A landscape with many peaks, sampled at points; each row gives a point and its height.
From any point a climber steps to the highest of the 3 points nearest to it. It stops when none of these is higher. Distance is the straight distance between rows; heights are no part of it.
koges height 514: [ 22  28  22 -11  46 -33 -20   1  13  45  16 -31  57  15 -25   5   9 -37
 -36 -26]
Nimoz height 401: [-31  -7 -32  10  34  -7 -23  34 -26 -18 -10  31 -36  43  23 -38   1 -33
 -10 -47]
dez height 526: [-37   0   2  15  20   0  -2  30 -37 -43 -15  11 -26  43   5 -21 -17 -45
 -26 -46]
Sof height 577: [ 30 -26  61 -21 -30 -18  -5  15  13  -6  38 -26  27 -26  20  27   8   0
   1   1]
ror height 484: [ -9 -19  37 -13 -15  -3   8  12  10 -14  -1 -28  -7  -9  24   6  23   0
 -28 -33]
pakek height 356: [ 21 -30 -34   2  28   7   3   5   2 -24 -15 -10 -30  -7   3 -16  46  50
   0 -18]
Mife height 603: [-29  -5  20  11  18  29  22 -26 -30  11  -9 -19   6  56  -3   2 -24 -36
 -38 -32]
sepof height 468: [ 37  36 -18  -6  16   0  -8 -18   4  28 -16  14  35   2 -59  25   7 -15
  26  26]
sido height 280: [ 37 -35  -5  -7 -12 -19  10   0   9 -11  16  -9   3 -45 -20  12  16  16
  25  19]
vetud height 677: [-34  15  15  -2 -15  26 -10 -26 -10  33 -13 -17   3  31  26  26 -37  -3
   0   0]
zuv height 571: [-39   9  50 -12  -9   3   3 -13  -1  28 -11 -29  28  26  41   6  -2 -13
 -39 -18]
ziz height 634: [-14 -32  -5  13  16 -31  26  77 -15 -28 -26  20 -26  -8  10 -22  25  -4
   9 -35]
Los height 569: [-29  -5  61  -5 -43  -3  20   6  10  21  -6  -8  26  -3  20  23 -27 -17
   3  41]
foti height 697: [-65   1  44  -9 -31  10 -17  -4   5   7 -18 -11 -11  12  36  13 -22  -8
 -13 -23]
didu height 397: [-15  21 -44   7  22   1 -22  39 -26 -53  -7  35 -57  17   4  -3  -5 -12
  16   6]
tutig height 486: [ 32 -42 -36  19 -24 -27  22  30  11  -4 -21  -2  11 -32  23 -43  17  48
  23   4]
Zud height 378: [ 36  36  -1   2  35 -14 -37   1  40  29  13  15  27 -23 -28  39 -14  -6
  14  24]
zeg height 455: [  4  55  22 -11  12 -11 -42 -33   8  61 -17 -10  26  16   3  44 -32   3
  22  28]
suz height 360: [ -7  31 -68  -3  14  27 -34   3 -25 -29   6  44 -50  48   0 -52 -27 -18
  32 -14]
zuseg height 515: [-33 -23  37   0 -37 -23  -8  39  19 -22  -3   6 -39 -45   4  13  13 -23
   1 -21]
kibu height 345: [-10  -2 -54  20  -1 -18  17  45 -20 -41 -15  45 -32   1  -8 -27  -5  12
  25   7]
saf height 278: [ 29 -12 -46  26  18  -7 -25   3  21   1 -22   6 -12  -3  42 -57  47  41
  -9 -28]
Dudu height 519: [ 48 -10 -20  16  28 -27 -12 -12   7  34 -19  14  43  17 -47   2  15 -20
  -1  15]
zali height 564: [  7  22 -11 -14 -37   4  13 -16   9   4  32  12  -6 -59 -16  21   2   2
  31  24]
Pomu height 357: [ -1   7 -65   7  -4  20  26 -17 -29 -22   3  40 -21  52 -26 -52 -41 -15
  15   2]
nefen height 646: [ -5   0  38  17  -8  14  37 -12 -20  13 -25 -16  29  26 -19  29 -21 -28
 -13  28]
Tizo height 295: [  4   2 -55  18  25  32 -19 -33   2   8   0   5 -26   9 -10 -10  15  17
   9  12]
Les height 523: [-26 -22  -6  24   7 -26  17  57 -25 -47 -26  20 -31  13  -4 -26 -15 -26
  -7 -14]
mol height 393: [-15  14   5  -8  31  22 -23  15 -30 -70 -17 -10 -21  58   9 -13 -10   4
 -23  -7]
ruruv height 454: [ -1   2 -14   0  33  10 -19  30 -24 -59 -10  12 -45  21   6   2  14  11
  -4 -10]
zal height 636: [ 10 -33  11  -2  25 -13  61  -5 -26 -11  -7 -38  23  10 -15  -8  33  -5
 -35 -13]
Fubom height 534: [ 27  61   6 -17 -16  -1  -6  -9   9  23   7  19  41 -28 -55  39  -9  -9
  29  30]
goruv height 620: [-12   7  26 -24  -9  44 -16 -17   2 -12  -8 -16  13  26  35  14  -5  46
   6  18]
fezop height 667: [ 41  32  24 -21  14  15 -17 -18  10  11 -18 -14  37   6 -26  51   3  12
  15  33]
Luti height 542: [ 57  31  40 -30  28   6 -43   7  34   6   4 -13  50  15 -17  46   6  36
  19  26]
Zum height 628: [-13  -4  34 -10 -12  38  34  -7 -15 -48 -10  -3  10  50  12   9 -25  15
 -20  29]
bezu height 578: [-27  -6  16  -3 -10  -7 -21  36  15 -30 -13   8 -42 -22  19  17  20  -6
   1 -28]
zev height 622: [-12  71   8  -9 -31  29  21 -31 -31  33   9  24  27 -12 -14  40 -23   3
  15  29]
vabun height 627: [ 50   2  97  -4  -6 -30   3  61  32   8  26   2  56   1 -35  23 -15 -11
  -4   2]
zozo height 626: [ 12 -19  20 -12 -16 -15 -15   5  32   2  31 -12  -7 -53  11  31  -4  -2
   6  10]
Pulom height 582: [-25  25  28 -33 -21  18 -18 -15  13   7   6   2   7  -8  39  18  -9  40
  28  29]
sodez height 502: [ 60  11  22 -25   3  -4 -28  -2  26   7  45 -14  11 -31  -3  46   6  23
  35  31]
tadu height 568: [ 51 -41  34  -6   2 -37  12  15   4   0  26 -26  30 -35  -9  12  20   1
  -7  -1]
vos height 612: [ 10  -9  35  21   7 -27   6   1   7  37 -15  -7  27  -9 -40  16 -11 -48
  -3  17]
kogat height 720: [  0 -10  27  -2   2 -26 -31   3  31  26  36 -12   2 -43  17  13 -13 -27
 -21  -6]
meger height 566: [-47   8  65 -43  17 -33   4 -10  -9  58 -12 -22  50  35  35  -3 -10  12
 -16  16]
mil height 629: [-26 -30  26  11 -31 -36  -7  11  21  29  15  -7 -11 -48  -5   4 -22 -47
  -7   2]
bup height 446: [ 22 -32 -35  24 -10 -34 -10  14  26  20  -1  -3   0 -16  37 -53  30   4
 -13 -25]
pegur height 635: [  6   2  14  -1  -4 -18 -20  -3  27  33  19 -13  14 -42  -9  32 -21 -27
   2  22]
mab height 662: [  8 -13  25  -4  -3  27  23   8  -8 -52 -18 -11  -9  23   1   6   1  21
 -19  -7]
vem height 595: [ 28  10 -12   3  15  24  32 -29 -12  -6  -7  -5  17   4 -40  24  12   5
   3  31]
mamen height 286: [ 13 -46  28   0 -20 -36  31  29  -5 -24   3 -23  -2 -39 -15 -14  30   7
 -11 -29]
puzud height 367: [ 14  21 -42 -11  10  31  29 -10 -37 -80  -3  16 -22  27 -40 -19 -32  26
  -5  27]
deg height 709: [  6 -35  29  -6   4   2  40   9 -16 -44  -8 -22   0   2  -5  -3  32  11
 -23 -33]
tib height 516: [ 11 -21  14 -23   0 -14 -45  11  38 -14  37 -15 -23 -49  25  11  21  19
  -1 -24]
pudav height 517: [  9  43  37 -33  18  13 -35 -18   8  38 -23  -7  43  25   9  24  -9  40
  25  50]
ziv height 317: [  0 -23 -26   9   3 -51 -20   4  24  36  18  -1  -4  -9  26 -61  41 -22
 -24 -46]
viv height 638: [-16  44  -6   1 -13  41  14 -36 -23  22   1   3   5  21 -14  31 -29  -4
  18  23]
bab height 209: [ -2 -11 -17   5  23 -14 -45 -19  23  36  18  -5 -17 -33   8  -1   3 -20
  -4 -12]
rar height 257: [  0 -19  11  -6 -30   3  38  -4  -4 -14   0  -9  -4 -29 -23  18   4  -2
   9  23]
Fige height 600: [-13 -28  62 -13 -54   0   2  13  20 -24   4 -18   3 -17  23  27  -3  -4
   8  15]
sarom height 597: [ -8  29  27 -28  10  68  -4 -27  -8 -29   1  -8  16  41  17  18 -10  58
  10  37]
Tetul height 252: [  6 -21 -32 -10  30 -21  17  12   4 -10  -6 -26  -4   0   6 -41  62  23
 -28 -50]
nal height 485: [  9 -38 -26  12  -1  -9  35  31   0 -46 -27  12 -19  -6   0 -17  18  34
  15 -15]
Zor height 562: [ 15   9 -24  18   3 -29 -30  -7  36  52  39  28   9 -50 -15  -2 -11 -22
  30  30]
Supo height 325: [ -2  -9 -38  31 -19 -39   9  36  11  18 -21   0  -4  10  41 -73  29  -5
 -10 -58]
bini height 605: [ -3 -20 -33  24   9  19  45 -26 -39  -8  -5  10   4  53 -34 -27 -30 -18
  -9  10]
nesal height 243: [ 22 -13 -55  -9   8   5 -25  10  19 -27  -3  12 -44 -36   3 -10  47  52
  36  -8]
fasep height 479: [ -3 -13 -31   7  44  23 -15 -10 -14 -24 -15  -9 -26  25   2 -25  19  22
 -22 -18]
ziram height 606: [-12  14 -45   9 -41  -6   0 -18   7  41  34  38 -10 -51  -9 -17   6 -19
  34  22]
lokat height 632: [ -3   0   3  -8 -11  24  47   4 -19 -72 -11   1 -14  27 -13  14 -29  12
  -6  15]
Fupum height 242: [ 33  -2 -68  24   4  15  33 -16  -7  -3 -17  18   1  16   1 -35  11  49
  14  23]
lusos height 586: [  0   4   1  -6  26  -7  -2 -26 -20  40   0 -30  23  11   2  -1  20 -39
 -39 -20]
salob height 673: [-16   4   1  -3  29  -2 -13  54 -21 -46  -4  16 -45   3  27   2  38  -9
  -5 -36]
puful height 512: [ 43 -21  27 -10  36 -27  13   6   0  14  14 -30  44  -9 -16   2  36 -13
 -32 -10]
Gemum height 402: [ 20  28  14 -11  21  15 -47 -28  15  34  16 -23   4 -22   8  35  -8   4
   9  19]
vazuv height 639: [-30 -36  15  17 -16 -17  16   1  -2   8 -14  -9  -9 -12  -8 -11  -1 -28
 -24 -21]
mezi height 376: [ 31 -34  -5  -8  16  -6 -13 -22  14   6   9 -20  -7 -27   4   0  32  13
  -5  -1]
Gipe height 263: [ 23   2 -38   6  31  -5 -50 -27  24  52  18   7  -2 -24  -9   6   4 -10
  22  18]
Fer height 379: [-28  45 -20 -10  -9  24 -17  31 -11 -57  10  35 -56  -6   7  15  -2   5
  14   4]
befa height 309: [ 34  -4 -42  24  -4  -4  22 -22  -5  43  -8  19  17   3 -28 -11   9 -11
  18  34]
bot height 105: [ -9   5 -43   0   1  -2 -50 -27  28  41  30   6 -26 -40   5   6  -7  -3
  19  11]
Muziv height 584: [-31 -38 -18  24   2  -6  28  10 -22   0 -13   8 -19  28  -4 -40   2 -32
 -27 -47]
tozu height 594: [-13  11  19  -8  11 -30 -33   2  13  46  46 -32  14 -22  19   7 -13 -40
 -32 -29]
fekev height 453: [ 36 -22  -2  -5  30  27   7 -27 -21 -26  -6 -29  -1   8  -8  17  33  33
  -7   2]
fel height 625: [ 13 -10   4  16  11   1  17 -21  -7  25 -15  -7  18   2 -39  25  -4 -24
  -3  29]
Fanim height 359: [ 13  -5 -46  13  26  37   7 -35 -10 -19   1  -7 -18  13 -16  -4  19  37
  -2  14]
Dasam height 567: [ -6  21  41 -22 -47  31  34  -5 -10  -9   1   9  32  13  10  34 -13  19
  20  50]
ribop height 246: [ 44 -14 -39  29  37  -8 -17 -24   3  47  -6 -10  14  29   8 -41  40   3
 -12  -4]
demu height 649: [-34  28   9  -6 -36  34  34 -15 -11 -21   8  13 -10   2 -18  23 -31   8
   8  23]
bani height 707: [ 11 -13 -25  15 -27 -27   0   0  27  28  27  23 -14 -58 -13  -8   3 -15
  24  35]
bet height 354: [ 15  40 -76  29 -32  -1  19  16 -20 -26  -4  55 -24  15   8 -62 -17  20
  32  -4]
vutap height 371: [ -7   7 -51   6  -3  24  27 -20 -23 -21   0  23 -25   5 -32  -7 -11  12
   7  13]
lobu height 604: [-11  -6  38  13  -9 -19  13   1 -11  36  -8 -19  29  -5 -11  11 -26 -61
 -17   2]
malim height 478: [  0  -8 -53  13 -24  -2   7  -2  16  -5  -1  27 -31 -27   3 -22  14  19
  24   7]
mana height 670: [-36  21  19  10  13  43 -15 -25 -29   0 -14 -20  -1  53  21   2 -35   0
 -29 -14]
Fanu height 374: [ 18 -21  16 -39   4 -38 -29  34  34 -15  41 -26 -18 -45  20 -16  46   6
 -13 -53]
gat height 340: [ 58 -13  -4   0  53 -17  15 -20  -7   7 -13 -24  35   8 -34   7  44  15
 -11  13]
Ges height 347: [-58  24 -23  -1 -46  16   6  -4  -8   5  21  30 -31 -34 -17  -7 -38 -32
  28 -13]
poka height 640: [ -8  27  13 -20 -23  43  17  -9  -7 -49   1   6  -9  32  11  20 -32  22
  -4  30]
sulo height 651: [ 24  15  53 -31   0   1 -26  -6  24  18  15 -15  36   7  14  36   0  10
  13  35]
tamik height 366: [-21  47 -31  -3  17  36 -41  21  -9 -55   9  24 -60   0   6  14  -1  16
  26  -1]
zegu height 525: [-39  -2   6  -2   7  -1   2  16  -5 -24 -13  -7 -20  15   8 -10  23 -18
 -32 -51]
Faz height 432: [ 18  -1  39 -16  15   0 -11 -17  10   7   8 -39  26   0   9  15  23  -6
 -33  -1]
Bifu height 322: [ 30 -49  32  -4 -19 -44  -6  37  37  -1  42  -7 -22 -79  -5  -2   3  -6
  15   5]
peme height 437: [-37  -9  10 -10  -9 -18 -33  26  20 -13   1 -11 -32 -30  30  -1  26 -16
 -17 -51]
Sezo height 631: [-17 -22  34   2  -5  23  38  -9 -13 -35 -16 -10   6  29   9  13 -12  -7
 -29 -11]
duzek height 348: [ 10 -30 -47  47 -33 -18   7   8  15  17 -28  21 -13  -3  21 -54   2   3
   5 -20]
Rig height 691: [ 25  -1  71 -14 -16 -19  -4  13  14  14  10  -4  51   3   0  30 -14  -8
  14  35]
bivu height 598: [  4 -42 -37  34   7  -2  44  -8 -19  -1 -28   8  11  25 -10 -36   3   6
 -13   0]
madu height 540: [ 26 -25  36  20  14 -41  12  35  19  32  40   2  17 -39 -25 -11  -1 -40
 -17   5]
lum height 44: [-39  11  -8   0 -24   0 -35 -19  16  36  10   0 -30 -26  12  22 -41 -26
  20 -11]
rup height 352: [-38  43 -32  -8   2  30 -35   3 -10 -25   2  14 -49  16   4   0 -40  -9
  19 -17]
selot height 561: [-33   6  18 -13 -14   9 -31   5  15 -14  -6 -10 -25 -10  29  14   7   8
 -10 -27]
fam height 154: [ 48 -13 -55  -7 -21 -10  16   6  13  -6  18   7  -8 -58  -4 -13  33  59
  50  14]
Tokov height 411: [ 43  22 -17   1   1 -26  -3  -4  19  30  27  27  15 -47 -41   6  13 -10
  31  42]
kol height 364: [-29 -36 -15  10 -10 -28 -26  -8  18  27  16  10 -18 -25  11 -27   0 -34
  -3 -35]
Kolin height 613: [-40  45  15 -37 -48  33  -4   9   2 -37  12  28 -17 -15  25  13 -13  33
  34  18]
Bek height 576: [-27  39   9 -22 -17  51 -28  -6  11 -29   7   0 -27   1  28  16  -3  50
  21  16]
Sopub height 637: [-18  58  -7 -24 -29  49  13 -17 -24 -48  14  27 -10  -3  -5  12 -22  35
   3  20]
zumo height 617: [ 40 -36  21  -9  -1  -6  25  -4 -16 -18   5 -27  19 -14 -12  18  30  19
  -6  -3]
Pif height 655: [-60  14  26  -5 -43   2 -21  25  17 -13 -14  15 -30 -12  36  25 -27  -3
   5 -10]
takub height 657: [ 57   7  56  -7  -2 -17  -7  27  33  -1   7   4  56  -4 -42  45 -19   1
  15  21]
babur height 387: [ -5  -9 -58  21  -6  -2 -34 -16  19  25   5  22 -32 -14  20 -29  24   5
  19  -8]
mam height 511: [  4 -20  -3  12  23 -16  42 -15 -24  34 -15 -28  35  39 -32 -16  22 -38
 -40 -20]
zotib height 633: [-31 -28   4  19  -8   6  15 -13 -19   6 -10   1 -15  18  -8  -8 -31 -47
  -9 -31]
tibab height 294: [ 33  15 -70  38 -39   4   7 -10  20  20  -9  18 -11  -5  23 -39  16  33
  23   8]
ruz height 414: [ 12 -35 -25  37 -27 -44  14  18  23  26 -14   0  -7 -36  18 -45   4   1
   9   0]
Donib height 408: [ 36  -8 -60  49 -21  -4  16   7  13   8 -32   1   2 -10  33 -44   6  39
   9  -1]
naka height 621: [-45  16   8  -3 -17  27 -27   6   6 -19  -9   5 -32   2  24  24 -33   5
   7 -10]
gog height 336: [  4 -18 -44  20  18 -11  -3  -6   6  22 -16   0  -5  16  23 -60  41  19
 -26 -42]
regit height 580: [-18  52  19 -29  -9  51  17 -27 -21   4   2  14  30  34  10  22 -16  43
  27  52]
folim height 389: [  7   9 -39  -5  27  33  -3   3 -14 -61  -5  10 -48  10 -21  -8   7  35
   8   4]
Moraf height 630: [-26  -1  15   3  12  28  -3  -9 -18 -27 -11 -17 -15  34   8   4  -8  -7
 -40 -27]
pabag height 645: [-61  -1  46 -24 -23 -22 -24 -10   9  38 -12 -10  -3  14  55   2 -27  21
   0  -2]
diro height 404: [ 18 -46   1   5   7 -50  12  19  22  10  18 -14   4 -43  10 -43  29  -2
 -19 -19]
Daror height 572: [-29   0  46 -17  -7  25   0  14  -4 -39  -9 -10  10  32  29   2  12  11
 -28 -23]
suto height 565: [ 30  46  28 -27  -7  16 -27 -16  21  22  15  -5  28 -14  10  45  -1  41
  34  49]
rof height 589: [ 29  -5  32 -28  -9  17 -19 -17  18  -5  27 -23   6 -14  24  34  18  24
  11  24]
tak height 531: [-14  -3  18 -14  -6   9 -38  32  15 -31  -8  -1 -45 -26  35  25  28  15
  10 -31]
Bif height 543: [ 34   8 -49  33 -25 -18  11 -10  22  44  15  29   0 -36 -10 -33  10  -3
  33  36]
zok height 647: [-55  -5  33   8 -29   6   2 -14  -7  36  -9 -12   3  15  21  11 -47 -41
  -8 -24]
raza height 591: [ 12  50  60 -25  35 -28 -18  19  29  38  17 -28  60  27   3  14  -8 -12
 -37 -15]
Daso height 658: [-44   5  39  -7 -27  19   6  -2   8  -1 -14  -2   9  20  38  21 -20  17
   1  21]
suk height 249: [ 45 -33 -28   2  -8  -8  43  -1 -11  -5  -1  -3   9 -20 -16  -3  21  33
  27  21]
nade height 532: [ -5  35  54 -11  21 -17  -9 -11  -3  48  -8 -30  54  28  14  12  -7 -18
 -34 -15]
tese height 619: [-45  14  43 -16 -21 -12 -36   1  23  25   0 -14  -4 -15  56  14  -8  -9
 -25 -35]
Mezil height 518: [ 29 -33 -23  10  -1 -33 -15   3  32  20  24   7  -2 -49  13 -12  17   4
  11  18]
Bazop height 551: [ 29  -4  22  -6   5  33  23 -14 -10 -23 -14 -17  19  25  -1  31   8  24
   1  29]
sesa height 573: [-23 -16 -27  11  32  24  -2 -11 -33 -14 -11  -4 -18  53  -5 -23 -18 -26
 -25 -47]
zekab height 550: [ 31 -41 -34  22  -7 -31  23  26   3   7 -22 -11  22 -16  20 -55  30  33
 -14 -17]
Fivu height 358: [  4  25 -59  -8  10 -16  23  38 -33 -70 -15  41 -33  21 -17 -32 -24  -1
  14  24]
viro height 669: [-20 -25 -19  14  25   1   9 -14 -15   3  -8  -4 -14  28   3 -34  22 -10
 -32 -38]
Pul height 427: [-58 -13   2  12 -19  -1 -24  24  -4   2 -13  29 -46   2   4  -5 -31 -57
  17 -49]
zub height 372: [ -8  34 -46  -8  11  30  -4   1 -13 -61   8  28 -46   7 -15 -21  -3  18
  16   5]
Bukid height 492: [-14  40  37 -18  -9  -1  -8 -16  -1  50 -32   5  45  28   5  35 -31  20
  13  45]
kun height 656: [ 17  25  76 -23  11 -27 -12  29  37  25   8  -2  69  14  -7  24 -23 -11
 -16   2]
gazif height 717: [ 44  -2 -15  -6  42  19 -27 -31   4  11   6 -18   3 -13 -17  19  34  18
   7  27]
zezup height 390: [ -8  23 -54  -8 -12  17  21  -3 -12 -28  16  39 -26 -39 -18 -26  12  25
  23   5]
fimiz height 623: [ -5  -6  25  14  14 -20  -1  -9 -15  42   0 -21  29   7 -15   9  -1 -52
 -26 -18]
Fut height 436: [ 29  -7  27 -29  20 -20  15   8  16   3  43 -57  18  -7   3  -5  40  -8
 -40 -20]
vop height 377: [ 34  -5 -32  11   7 -11  12 -21  16  22  16   9  12 -24 -20   5  21   9
  23  37]
Fose height 513: [ 75   3  -1  -9   4   0  20  -9  -3 -15  10 -11  33  -7 -50  48  23  23
  34  40]
Sug height 370: [-11  -1 -50  14  31 -17  -4  54 -37 -42 -13  44 -38  27  14 -29  -8 -13
  13   5]
ver height 338: [ 21 -45 -12  -8   8 -23   6  15  10 -11   1 -18  -1 -32  11 -27  42  17
  -6 -33]
Samul height 522: [-40  68 -28 -12 -26  40 -45 -25  -6   7  16  10 -39 -24  17   9 -28  28
  33 -13]
vof height 624: [-53   1  34   5 -59   1   9  12  21  -8 -11   2 -15 -25   9  23 -37 -17
  -1   9]
Venod height 616: [-20  46   0 -15 -24  23  -8 -24   2  12   6   1  -5 -10   5  39 -26   6
  19  17]
gutig height 575: [ 53 -17  20  11  28 -37  22  17   3  12 -11  -2  46  -6 -52   4   9 -16
 -10  14]
Pid height 546: [ 44 -21  84  -7  -9 -24  32  21 -10  -4   9 -27  46  -5 -18  18  12 -15
 -12  11]
zuz height 695: [-15  25  -8   4  25  55 -10 -39 -22  -6   0 -16 -12  39  -5   9 -30  14
  -7  12]
Dapu height 609: [-17 -27   9  21   1  21  43 -17 -39 -24 -19   4   3  50 -28  -2 -43 -36
 -29   4]
mabud height 547: [ 39  -2  15   7  32 -19 -16   1  16  21   8  -1  31 -22 -35  31  -2 -27
  -6  15]
Disob height 583: [-42  66   7  -8 -20  36 -27 -29 -10  15   5  -1 -17  16  30   1 -44  41
  22  15]
nez height 614: [ 18  12  76 -42  21 -27 -26  26  24  39  26  -7  68  15  26  12  -1  17
   3   5]
nuza height 460: [-59 -13  -5  26 -28 -10   2  41 -11 -21 -16  31 -46   8  -9 -10 -37 -46
  21 -18]
mugo height 718: [-15  16   0   5  28  57 -11 -31 -30 -48 -14 -20   3  71  -7   1 -36  11
 -31  13]
veku height 611: [-31 -18 -23  10 -15  15  31  -8 -33 -17  -5  11 -12  33 -32  -4 -49 -34
   5   0]
lezo height 509: [-24   4  18   5  -3   8   2  27  -5 -55 -17  12 -34  17   6  11  -8 -18
 -10 -15]
zanu height 462: [-29 -26 -22  21   4 -30  11  36   2  -3 -20  19 -19   9  11 -44  25  -8
 -14 -52]
nir height 723: [-20 -18 -12   1   8  -6 -18  21   9 -30  -9   9 -39 -15   9   3  30   3
   2 -28]
Devet height 288: [ 14  -8 -35  24  53  36   2 -44 -21   0 -13 -11  -8  41 -19  -7  15  13
 -18   9]
Kopa height 363: [-54   7  -3  -1  -4   5 -40  23 -12  -1  -9  11 -45  16  34   0 -20 -38
   4 -68]
gokuz height 473: [ 13  -4 -21   5  31 -34  19  -7   4  50  16 -34  31  29  -7 -40  42 -30
 -36 -23]
bori height 481: [ 29  37  12  -2  11 -19 -17   0  37  25 -11   7  45  -7 -63  33 -35 -23
   8  17]
zupo height 618: [ 23   5  59 -11  17 -30 -21  26  36  18  53 -16  33 -25  24  24   0 -13
 -19  -8]
Dagip height 490: [-33 -26 -23  21 -27 -14  13  29   1 -17 -14  32 -43 -17 -14 -13 -12 -19
  16  -8]
Seri height 574: [-19   3   1  -3  -7  23  -8 -10   5 -21  -9   0 -26 -11  11  18   7   7
  -2  -5]
gad height 585: [  2 -29 -25   9  21   2  27   0 -26 -50 -27   5 -14  24 -13 -19   4  16
 -30 -13]
Gug height 607: [-18  60  14 -15 -47  18  19 -21 -25   5  23  28  11 -40  -8  26  -9   2
  19  25]
lut height 560: [-26 -17  61 -45  -2   4  -9  -6   4  20  -4 -16  34  19  50   2   9  31
  -9   7]
gabek height 705: [  3  19 -27   2  21  48  16 -48 -47 -13  -1  -5   5  59 -30   1 -50  -6
  -9  16]
mav height 438: [ 21 -33   4  10  20 -52  41  16  -1  28  12 -21  27 -11  -9 -49  29 -19
 -31 -10]
dunav height 362: [ -8  43 -67  -6  -6   6 -14  14 -34 -53  13  49 -35  23 -15 -36 -26  -4
  16   7]
Bugof height 524: [  7 -19  -4   5  35  14  10 -22 -19  -5 -12 -23   0  19  -5 -12  31   5
 -34 -25]
zipop height 596: [ 27   6  30   9  33 -36   1  13  12  35  -3 -13  45   6 -43   5  -5 -40
 -26 -11]
vid height 659: [-10  13  33   3   4   5  -3 -28 -12  42 -23 -14  28  24   5  33 -30 -32
  -4  13]
viset height 394: [ 26 -48   8 -14 -20 -41 -16  23  26 -16  33 -14 -15 -60   4   0  17   8
  12 -24]
Fovo height 552: [-15  42 -33   3 -28  25  18 -33 -29  23  26  47   0 -32 -32 -10  -6 -11
  23  13]
Zek height 544: [ 72  -1  27 -17  13   4 -10  -4   5  -1  16 -13  29  -6 -21  50  20  12
  15  17]
tipo height 458: [-23 -22 -41  40  -4 -21  14  41 -17 -13 -29  30 -25  36  12 -55  -7 -17
   4 -37]
pegep height 549: [  7  25  10  -4  25  16 -36 -36  -8  40  -2 -19  16   3   0  29  -6  -6
  -5   7]
gir height 668: [ 12   8  13   2  30   8  -6 -33 -17  38 -16 -25  36  28 -15  20   0 -35
 -20 -11]
puze height 521: [  2 -32 -29  17   5 -13  -5 -20   7  17  -3   5  -5  -7   3 -14  15 -16
 -13  -9]
rulib height 579: [ 20 -32 -21  13  22   5  46 -15 -26  -9 -28  -7  14  14 -17  -5  11  18
 -14  13]
zevu height 587: [-28 -11  71 -19 -25  -4  21   1  -4  24 -11 -19  46  19  27   1 -14  -7
 -19  18]
toz height 615: [ -4 -24   8  15  13   4  53   0 -32 -48 -23   2   2  42 -18 -11 -17 -10
 -42 -13]
Vasuf height 520: [-24  -5 -11  -2 -25   7  17  24   2 -47  -5  22 -44 -29  -9  16   2   5
  23  -7]
kiv height 608: [-42   3  58  -9 -17 -13  -3 -11   7  40  -6 -14  27  12  39  18 -39 -11
  -9   4]
sasor height 666: [-22 -12 -49  15 -21   5  -6 -22  17  27  11  25 -27 -10  -6 -27 -13 -20
  31   1]
toge height 222: [  7 -28 -24  -7  -3 -45   3  54  24  -5  -2  -6   2 -29  31 -51  49  18
 -11 -50]
Nuda height 581: [ 24 -39 -30  41  -9 -22  43  11  -9  16 -32  -4  23   0   7 -47  16  12
 -14   2]
sefep height 361: [-24   1 -50  10  12  34  -4 -29 -20  -1   2  13 -29  34 -21 -14 -29  -6
   8  -9]
buke height 590: [ 31  22  21 -16 -21  12  17  -2   3  -4   2  -3  27 -15 -27  42   4  -1
  28  53]
Zep height 563: [-24  28  24 -31  12  36 -11 -33  -5  28  -4  -2  29  33  24   8 -10  62
  36  54]
Duv height 696: [ -7  -2  -7 -15  -3   9 -51 -10  38  -3  14  -4 -35 -46  17  23  14  13
   8  -1]
virev height 365: [-37  40 -46  -5 -23  18  -6   2 -12 -21  21  49 -51 -17 -13  -5 -15 -11
  24 -11]
lozo height 610: [  0 -43  -6  29   5 -12  39  -4 -16   3 -13  -3   7   8 -15 -28   5 -18
 -22  -2]
nidak height 289: [ 36  -7 -44  31  20   5  31 -23 -13  26 -24  11  25  15 -32  -8  17  12
  18  37]

For each start below, name the point where the climber stops.
lut | foti
Tizo | sasor
zub | nir
ver | vazuv
Fovo | demu
Fose | vetud
tamik | nir
vos | vetud
virev | nir
duzek | vazuv
gad | deg
Dapu | deg
Fivu | nir
saf | vazuv
